A landscape with many valleys, sampled at points; each row gives a point and its height.
A ball rolls from a point to the lowest of its 4 nearest points, and stops where none of them is lower. Distance is the straight distance between rows; heights are no part of it.
(507): [142 144 125  92 130 171 136 113 195 140  82 170]  height 455
(584): [102 102 102 135  97 125 104 179 127 142 135 162]  height 165
(300): [103 124 126 165 118  88 115 129  74 106 148  80]  height 473
(93): [104 134 160 149 166  85 134  79  97 113 168  59]  height 211
(128): [131 143 138 151 122  97 136 114  95 107 137  79]  height 114
(280): [ 88 131 120  74 134 162 119 126 191 171 100 185]  height 575
(197): [171 144 152  95 184 131 168  75 153 133 173 133]  height 367
(388): [ 99 113 135 127 171  92 133 123  87 133 192 102]  height 390
(447): [120 124 117 107 130 142 131 146 154 156 124 157]  height 374
(585): [ 96 143 151 177 131  80 110  92  85 100 127  36]  height 238
(744): [173 146 132 135 121 143 145 118 136 115  98 127]  height 120
(479): [172 150 145 116 153 129 159  88 145 124 138 126]  height 387
(698): [ 85 145 114  80 120 173 115 120 199 152  65 175]  height 583
(444): [112 110 119 100 155 131 128 147 147 162 161 167]  height 232
(126): [139 137 144 125 172 105 151  93 108 121 170 105]  height 326
(546): [ 78 107 136 138 155  81 121 123  69 123 189  97]  height 464
(535): [180 144 134 114 112 179 134 110 176 119  58 150]  height 289
(183): [131 121 129 124 142 112 143 132 112 131 162 129]  height 475
(67): [ 90  94 110  87 159 135 117 157 148 174 175 174]  height 155
(89): [212 157 155 125 136 174 156  75 167 103  94 128]  height 582
(245): [ 86 122 106 122  78 157  97 168 163 141  63 175]  height 716
(379): [159 154 137 175 104 116 128 112  95  85  99  61]  height 438
(586): [139 131 131 116 141 120 139 134 134 141 143 141]  height 481
(667): [190 152 130 146 104 153 136 120 123  98  79 102]  height 412
(575): [132 134 123  94 134 152 132 133 174 153 111 166]  height 392
(107): [ 87 128 158 162 161  75 114  89  80 115 157  43]  height 88
(429): [174 157 135 161 107 130 135 108 108  89  94  78]  height 467
(509): [184 149 143 114 141 164 148  94 165 130 110 149]  height 540
(686): [152 152 143 155 124 112 132  97  99  95 121  60]  height 370
(61): [ 95 112 124 165 108  84 113 142  70 114 159  96]  height 66
(537): [127 131 113 114 115 146 122 156 163 147 102 163]  height 137
(587): [139 131 130  91 174 132 151 116 158 154 156 154]  height 537
(502): [107 129 119  79 141 153 126 132 187 166 119 172]  height 489
(708): [220 150 148 128 126 196 140  82 163 102  59 138]  height 521
(116): [ 94  88 114 110 151 113 125 161 104 151 183 151]  height 134
(5): [ 84  83 111 138 125 102 111 175  88 144 182 150]  height 202
(400): [162 144 137  96 165 152 160  96 172 144 139 154]  height 517
(701): [124 124 122 158  97 101 123 150  85 111 131 108]  height 505
(184): [ 53 109 163 161 173  72 108  95  74 120 168  47]  height 65
(378): [156 149 162 114 178 117 158  66 124 116 171  94]  height 360
(456): [117 121 108 151  78 134 112 174 130 134  99 153]  height 397
(181): [ 88  81 111 158  97  97  99 177  73 119 168 133]  height 305
(369): [ 84  93 108 110 131 125 105 171 130 159 159 173]  height 51
(207): [141 138 122 172  88 111 120 148  86  98 114  84]  height 313
(398): [169 141 126 126 108 171 134 127 165 118  67 143]  height 118
(651): [148 136 143 109 181 115 159  88 127 134 174 120]  height 352
(497): [116 118 115 117 124 122 118 162 127 146 139 157]  height 314
(419): [ 91 103 123 154 126  86 115 142  68 124 173 102]  height 421
(692): [159 139 128 144  98 128 137 143 118 114 100 115]  height 442
(235): [163 144 137 113 133 145 143 119 159 137 118 142]  height 574
(571): [145 139 125 161 100 115 124 143 100 106 111  98]  height 135
(283): [135 133 115 141 116 114 129 153 113 126 130 121]  height 625
(63): [177 158 143 153 119 133 140  99 115  96 102  88]  height 504
(395): [ 72 151 114  74  97 185 104 113 200 132  30 176]  height 647
(171): [109 106 108 168  77 105 105 170  79 111 138 120]  height 524
(199): [131 137 131  86 150 155 141 117 186 156 124 174]  height 465
(615): [ 76  81 116 141 136  94 113 158  75 131 191 124]  height 294
(525): [130 127 124 128 109 130 125 158 140 138 112 148]  height 502
(148): [ 87 130 114  96 102 164 107 148 182 153  73 182]  height 654
(85): [204 150 136 142 117 165 145 100 138  92  80 109]  height 516
(178): [164 138 126 127 114 142 135 134 141 120 102 135]  height 436
(626): [103  92  99 168  65 114 100 189 101 114 120 147]  height 646
(96): [176 150 144 133 135 135 152  97 134 110 124 109]  height 406
(748): [ 76 116 110  90 130 150 109 153 171 174 123 177]  height 578
(390): [ 64  57 106 142 134 103  97 172  67 133 209 143]  height 290

Two balls start at each pair of points below. Name the first point that both come to, or write never.
(390) / (748) => never
(5) / (626) => (369)
(429) / (509) => never

Call two points neighbours if one is among the 4 nearest of the other. Go from one point of each pair to the other, from neighbour to neighbour, staying as low as possible. Name the highest point that can't be avoided.
(744) / (571) => (96)
(126) / (369) => (419)
(184) / (571) => (585)
(537) / (369) => (497)

Where does a ball stop that starts at each point below?
(615) => (369)
(183) => (369)
(479) => (126)
(708) => (398)
(280) => (537)
(199) => (537)
